A landscape with many valleys, sampled at points; each row gives a point and its height.
From any point a ball takes the steepest step (drop divided by distance) to one of its 2 nearest points. It stops when none of these is lower. Distance is the straight distance between rows; heights are no part of it.
z_693: [ 16  17 -20  26 -30  -9   0  31   6  16 -19 -15  23  -8  23  15   7  19
   5 -23]  h=50.4
z_934: [-15   7   0  -1 -28 -34 -18  19  34 -22  -6 -26  17  -5   0 -13  20 -11
 -15  -9]  h=71.5
z_237: [ 24 -13  29  -9   7  10  19   2 -47  -2   2  18 -14   6 -24 -30  -8  13
  -8   7]  h=49.8
z_58: [ 34 -13  -7  21  -8 -11  -6 -29   1  18 -26 -22 -11  17 -14   5   5 -28
   1  20]  h=22.0
z_511: [-31  16  -7 -10  -2  -6  -2  -7  51 -25  23 -16  21  28   4  -4  11  -4
  -1   6]  h=33.0
z_924: [-10  12  -6  -7 -24 -13 -17   3  10  -7   2 -21  12  15 -24  32  22  -7
   2  13]  h=39.3
z_394: [  3 -13  28   1  39  -8  35 -12  -9   0  -4  -6  -7  22 -18  -4 -17   5
 -34   8]  h=26.2
z_717: [  6  -9  -7  26  11   1 -44   1   1  10   1   9 -13  -7  11  -3  32  -6
   7 -24]  h=40.7
z_716: [ 34   2  -5 -13 -23   6  31   2  -8  24 -24  13 -25   9  -6 -28 -28  -1
  14  35]  h=65.2
z_896: [-13  12  -5  -8   1  14  25  45  11 -24  21  17 -15 -29 -21   6 -16  -1
   5 -27]  h=32.6
z_262: [ 10   0   5  21  -1   2  26  36  10 -25  12   8   2 -35  18 -12 -27  35
  21 -27]  h=45.8
z_225: [-27   8   2   2  29  11   1 -11   1   5  19  -4   9   8 -14  17   3  41
  -5  13]  h=30.9
z_640: [  5  -5 -16  28  34 -15   6  19  -3  25 -13   3  -3  -5  -5  23   2   9
  10 -11]  h=35.7
z_229: [ -6   9 -13 -25 -22  20 -20 -56   7   9  20  -4  14  27   5   0   1  -6
   3  33]  h=58.9
z_24: [  1   2  -3   2 -23 -26 -25 -15  33  -4 -28 -21  -4  -3  17 -14  18 -32
 -11   3]  h=69.2
z_368: [ 20   0 -11 -17 -35  25 -14 -39  -7   2  27 -17   8  21 -25 -23  -1 -11
  10  42]  h=60.1
z_328: [ 18 -16 -37  45 -18   4   9  15   7  -9  27 -25  25   0 -15  14 -18  21
  15  -9]  h=41.8
z_891: [-18 -10   4  -4  12 -24  12  -6  34  -3 -12   5   7 -12  -5 -26  12  -5
 -19 -20]  h=49.4
z_554: [-27   6  -3 -12  30  19  27  49 -19   0  11  14  -8  -8  20  30 -28   2
 -20  -5]  h=29.5
z_185: [ 43   7  -5   0 -29  23   3   1 -16  21   9 -27  24  41   3 -43  -6 -19
   1  22]  h=39.7
z_118: [  8 -14  35  -5   6 -22 -13 -14  -4  -1 -14  -9  -3 -16  32 -12  -6   9
   3  13]  h=59.1
z_423: [ 18  11  -2  -3 -45   7 -17 -26  12  17 -34  -9 -21   1  20  -4   8 -14
 -13   7]  h=67.2
z_95: [  4   8  -9   6 -10  -8  13  37  -5   7  -7  13  14 -34  10  11  -6  21
  19 -29]  h=48.4
z_407: [  0  11 -56  28 -12  21   5   1  40  15  25  -7  16  -2  -6  -1  -1   1
  11 -19]  h=20.2
z_37: [ 20  -5 -27  24  -6  -7  -7 -50  -1  10 -20 -28  27  21  -9  19  25 -24
   6  17]  h=29.8
z_86: [ 15   2 -10   6 -12  -2 -14  -6 -22  27 -26  24  -6 -28   3  14  18   7
  18 -11]  h=51.1
z_714: [ 46  -2  -1  13 -13  13   0  10 -11  12   5 -25   1   1 -12 -60   4 -13
  17  18]  h=43.7
z_704: [-13  25 -24   4 -30   9 -20 -47  31  -2 -12 -16  19  21  36  -8  29   7
  -2  15]  h=55.8
z_774: [-24 -13  -4 -14  46  16  26  17 -39  17  -1  29 -19  16   5  20 -17  -2
 -31   5]  h=27.9
z_807: [ 30   7 -12  -6 -32  14   4 -10   2  21 -32  10 -47  14   6  -6 -13 -26
   6  27]  h=66.0
z_637: [ -8 -18   1   1  26   9 -18 -17 -25  23  14  -2 -11  -2 -29  26  -5 -17
  -5  12]  h=17.8
z_564: [  4 -16  -3 -16  17  15  -3   2 -48  12 -13  49 -18 -13   2  17  -7 -18
  17  -6]  h=5.4
z_938: [-16   6   1 -17 -19  -7 -19   4  -5  11  10 -21  31 -15  -1  26   5   5
  -6   0]  h=36.8
z_662: [ 10 -11  27  -1  41  -3   6   4 -17 -10 -15  14 -47 -14  -8  14  -8  -8
  25  14]  h=23.2
z_116: [ 13 -16   8   8   9  -5 -15  -4 -13  17  -7  24 -20  15   2 -12   9 -18
  -6 -17]  h=32.5
z_489: [-12  -1   6  26  32 -19   0  17  28 -14  11 -44  23  18  18  18  -3   9
  -1   4]  h=55.6
z_680: [-17   4  -4 -20  13   0  19  15  -4  27 -24  31 -25  -4  29  13 -25   7
  13  14]  h=33.1
z_495: [-17  -8 -13   0  27   3   1  15 -23  20  -4  13   2  50   7  26  -8  -4
 -11  12]  h=25.3
z_548: [  3   8 -38  31  -3  16  -5  20   0  -3  34 -23  29  26  -7  31  -1  12
  24   1]  h=39.6
z_148: [ 17   1   3  -5 -26  -6  -4 -28   6   4 -12  -6 -10  23 -11 -22   7  24
   3  33]  h=36.7
z_12: [-11   3  -4  13  -7  -3  20  29  43 -24  24 -12   0 -25  10 -24 -24  25
   3 -14]  h=42.9
z_46: [ 10   8 -10  11 -11  -5 -15   2  -1  19 -21  11 -22  44   3   2  15   3
  -4   4]  h=39.1
z_124: [ 39  -2  -6  -8 -25   8  26 -15 -12  25 -15 -10  21  58  19 -14 -18 -15
  -2  26]  h=35.6
z_664: [ 12  -2   5 -22 -15  -9  13 -22  13  23 -12  -8  14  42  13   5 -19 -33
 -14  11]  h=30.5
z_113: [-17 -13  15  22  27 -23 -27  -6  11  -4   0 -27  10   0  25  -8   7  15
  -3   8]  h=57.4
z_72: [-13 -11  33  -2  39  -8  12 -10  19 -11   0  16 -23  -6  11 -23  -4  -8
 -22 -20]  h=40.8
z_167: [ -4   2  14 -10  10 -29  25   7  20 -10 -25  14  -5 -37 -14  -8   8   1
   7 -24]  h=55.7
z_406: [ 22 -24  25  -3  20  -2   2 -10 -21   0   1 -11 -36 -15 -21   0 -20 -23
   9  29]  h=27.5
z_608: [-12  11 -37  -7 -14   9  18  58  11  14  -3  21 -19   3  13  20 -21  -2
  11  -5]  h=7.3
z_73: [ -1  -8   1  -4   7  11 -20 -21 -28  16  16  -6   2  44  -8  25  -1 -12
  -1  24]  h=21.7
z_186: [ 25 -10   1  -9 -34  -2 -10 -37 -11   9 -19   6  -4 -32   0 -40   5   4
   8  16]  h=41.9
z_49: [ -8  21 -37  21 -39  18 -40  -8  20  -2  -3 -20   8 -31  13   2  26   3
   6  -3]  h=50.7
z_654: [-13  11  15   7  25 -17  32  16   7  -6  -4 -21  23  35   1  31  -5  22
 -13   9]  h=53.9
z_412: [ 19 -21  18 -15  -9  -9   8 -13  -1  18  -2   5  -3  14  -1 -33 -16 -28
 -18  -2]  h=20.9
z_970: [ 34 -17  40 -11  -9  -9  -8  -6 -27 -10 -27  19  -9  -9  25 -20  -8  -8
  20  -5]  h=61.4
z_215: [-18  16  27 -10  -1   0  -3  32  -4  -7   4  22  -6   5  26  -9  -2  33
  -2 -22]  h=54.8
z_155: [-17  -3 -11  -4  11  12   0  29  14   2  28  11  -2 -20  -8  11  -5 -23
  -9 -42]  h=28.4
z_252: [-13   8   5  -4   6  -5  -5  13   3 -19   8  -7  -2 -51 -22  16   8  24
  16   2]  h=44.5
z_175: [-32  -7  -1 -11  -8 -14 -21  -9   0 -10  11 -20  30 -41  -7  -4  11  -8
 -20 -10]  h=32.8
z_633: [ 15 -20  26 -22 -13  -8  -1 -30 -14 -27 -13  15   0 -39 -13 -50  -1 -10
  11   3]  h=47.6
z_574: [ 41 -13  30   4   4   9   9   2 -28  -6   1  -4  -4 -13  -6 -51 -11  10
  18  15]  h=47.3
z_102: [-28   8  -7   2   9  11   1  18  39 -26  45 -28   5   8 -15  14  -8 -11
  -7  -3]  h=35.9
z_364: [  1  -8  20 -14  19   3  -3  -5 -35  -7  -9  38   5 -24   4   1   8  -4
  13 -29]  h=18.6
z_474: [  5  19 -55  21 -24  28  14  29  26  22   5  12 -11   3  11  15 -18   4
  17 -13]  h=12.4
z_901: [-23   7  21 -10  32  13  11  20  13  -4  24   4  -9  -7  16   0  -8 -11
 -41 -35]  h=33.6
z_988: [-12  -3  -8 -34  -6  -1   8  24 -25  16 -16  39  -9 -16   0  19  -7 -27
   1 -16]  h=13.3
z_684: [ 42 -11  12 -15  -8   8  24   5 -32   2 -33  32 -18  -3   6 -31 -24 -17
  27   7]  h=63.8
z_490: [  8 -20   2 -10   0  -2  -2 -39 -10  16  11 -23  12  -6 -25   0 -11 -19
  -6  26]  h=11.1
z_77: [  2 -18  28  -8  17  -7  -6 -34 -21 -23 -16  27  15 -40  -4 -29  16   6
   4 -19]  h=35.8
z_588: [ -6 -10 -14  15   6 -23 -11 -40  -2 -11  -4 -30  55  23   4   6  27 -12
  -2  14]  h=36.4
z_163: [ 23   0  -7   3 -35  -7 -20 -20 -29  25 -25  -4  10  -8  -6  13  20  10
  -7  10]  h=52.8
z_575: [ -7  -9  -9   7 -26  16  -1  27  11 -37  49   2  -3 -33 -16 -12 -16   1
   1 -31]  h=36.6
z_170: [-13 -15  -5 -13 -20  -9 -32 -30   4   1   5 -15  13 -12 -25  -4  17 -35
 -18   6]  h=23.4
z_584: [-18  -1   4  -8  19   3  13  39 -24  -1   0  36  -6  -2 -14  12   8  -9
 -16 -39]  h=21.3
z_505: [-22   6  -8  -5   1   2 -23 -38  16   8   9 -10  27  24  27  -7   7  16
   2  18]  h=57.6
z_208: [-22  31 -43  16 -34  12 -19 -16  35 -17   8 -17  24   3  13 -10  28  24
  14  14]  h=53.3
z_22: [ -7  -5   7  18  45  -3   4  21   0  -8  -1  12 -23 -27  -8  18   2  -9
  13 -22]  h=30.4
z_696: [ -7   4 -28  27  27  16  -2  27  -8  24  15  -1   4  13   9  29  -8  23
  16  -2]  h=37.8
z_447: [ -1   3  45 -17  26 -12  30   1 -26 -20  -6   1 -10  -8  -4   3  -6   1
 -46  -9]  h=18.5
z_762: [-18  17 -18 -17 -12   6  -2  13  22  22   5  11  -3  12   7  19  -5  -5
  -3  -6]  h=13.6
z_408: [ -1   2 -16  21 -13  -6 -38   5  12 -13  -1  -2  -7 -39   2 -13  30   8
  21  -7]  h=46.8
z_679: [-15  16  20 -23  27  30  10  32 -33 -41   3  40  -9 -11   4  19   1 -17
  -9 -36]  h=27.6
z_107: [-14   9  18 -13   9  17 -10  13  -1 -42  23   0   6 -61  12   4  -3  14
  18 -15]  h=47.0
z_477: [  1 -10  22  12  32 -12   9 -26  14 -10   3 -13 -10  43 -13 -16  -1   9
 -11  26]  h=32.9
z_132: [ -9  11 -27   7   2   6 -17 -27  26   8  11 -20  27  18  19  27  15 -21
   7   1]  h=59.4
z_216: [  6   4  51 -22  30  18   4   2 -40 -34   8  14 -29 -10  11   9 -11  -7
 -33   4]  h=24.8
z_418: [-27  10  16   0  27   3   0  24  16 -31  23 -20 -22 -10 -22  14   5   1
 -19  -2]  h=31.9
z_257: [  0   1   6   1  -6 -23 -16   5  -7   0 -12  -8 -15 -13 -31  20  14  10
   8  15]  h=42.1
z_343: [-21  12 -35   7  12   6   4 -14  27  16  20   1  20  -7 -20   4  12  27
   8  -1]  h=27.2
z_223: [ 20  -5  -2  -4 -17  -3  -7 -28 -18  10 -24  38 -11 -20 -23 -20  19   5
  17  -9]  h=47.4
z_711: [-16   5  14 -16  -7  -2  -3 -25  -4  -2   9  -8   6  19 -20  -1   5  37
  -3  33]  h=33.4
z_689: [-37   8  12  -4  15   2   8  16  35 -27  26  -7   4 -16  17 -30  -5  14
 -27 -23]  h=38.7
z_476: [ -2  -8  11 -11  21 -12  33   0 -12  22 -18   6 -14  10   0   8 -28  16
  -2  24]  h=30.6
z_722: [  4   5  12 -14  -5 -13  -7   1  12 -27 -27  23   5 -53   3  -7  17   4
  36 -24]  h=61.3
z_318: [ -3   1  37 -13   0  -9   3  13 -26  -6  -4  30 -16  24 -10 -16   9  24
 -17 -12]  h=52.4
z_183: [ 26  -7 -12 -11 -38   0  -2   1 -42  33 -33  15  -8   7  -1   9   1 -24
 -10   2]  h=54.3
z_39: [-25   7   8 -14  -1  -1 -15   1  34   0  17   5  -9  28   3  -9   8 -12
 -16  -8]  h=23.1
z_25: [ -1   5   2   8  -7 -28  13  13   6  22 -21 -14  29  19  13  18   0  20
  -6  -8]  h=52.3
z_899: [-16  15  33 -11  31  15  -2  27 -18 -30  18   5 -38 -23  -4  30  -1   2
 -13  -1]  h=28.3
z_545: [ -7 -23 -31  29  -7   9  -7   9  12 -14  40 -13  24 -35  -7 -18 -13  -7
  -2 -31]  h=41.1
z_276: [  5 -10  11  10   8 -15 -12 -33  -2 -13   4 -19  21  58   0  -8  19  -3
  -2  19]  h=39.2
z_60: [-25  18   2 -11  20   2  31  37  23   0  12  -9  -7  -1   8  23 -30  17
  -4   8]  h=31.0
z_539: [ 31  11 -11  10 -32   6   9 -44   4  -3 -25 -14   7  50   2 -16  20  -2
   3  24]  h=41.4
z_431: [ 14 -22 -15  34 -10   3  25  34   2 -15  26  -4  -1 -16  -7   9 -40  17
  10 -25]  h=44.0
z_631: [  7  23 -15   4 -17   1   2 -28  12   7 -16  -5  -1  51  11  26  19   1
  14  24]  h=42.6

For each start below, name the point where the ball stops.
z_237 | z_412
z_539 | z_608
z_431 | z_662

Call two points neighbours if one is among the 2 nearest of the other. Go from one point of each pair to the other, from neighbour to neighbour, staying as low as possible. Name the highest point that can't be avoided.
z_116 / z_608 | z_631
z_490 / z_564 | z_276
z_186 / z_490 | z_633
z_447 / z_564 | z_899
z_564 / z_608 | z_102
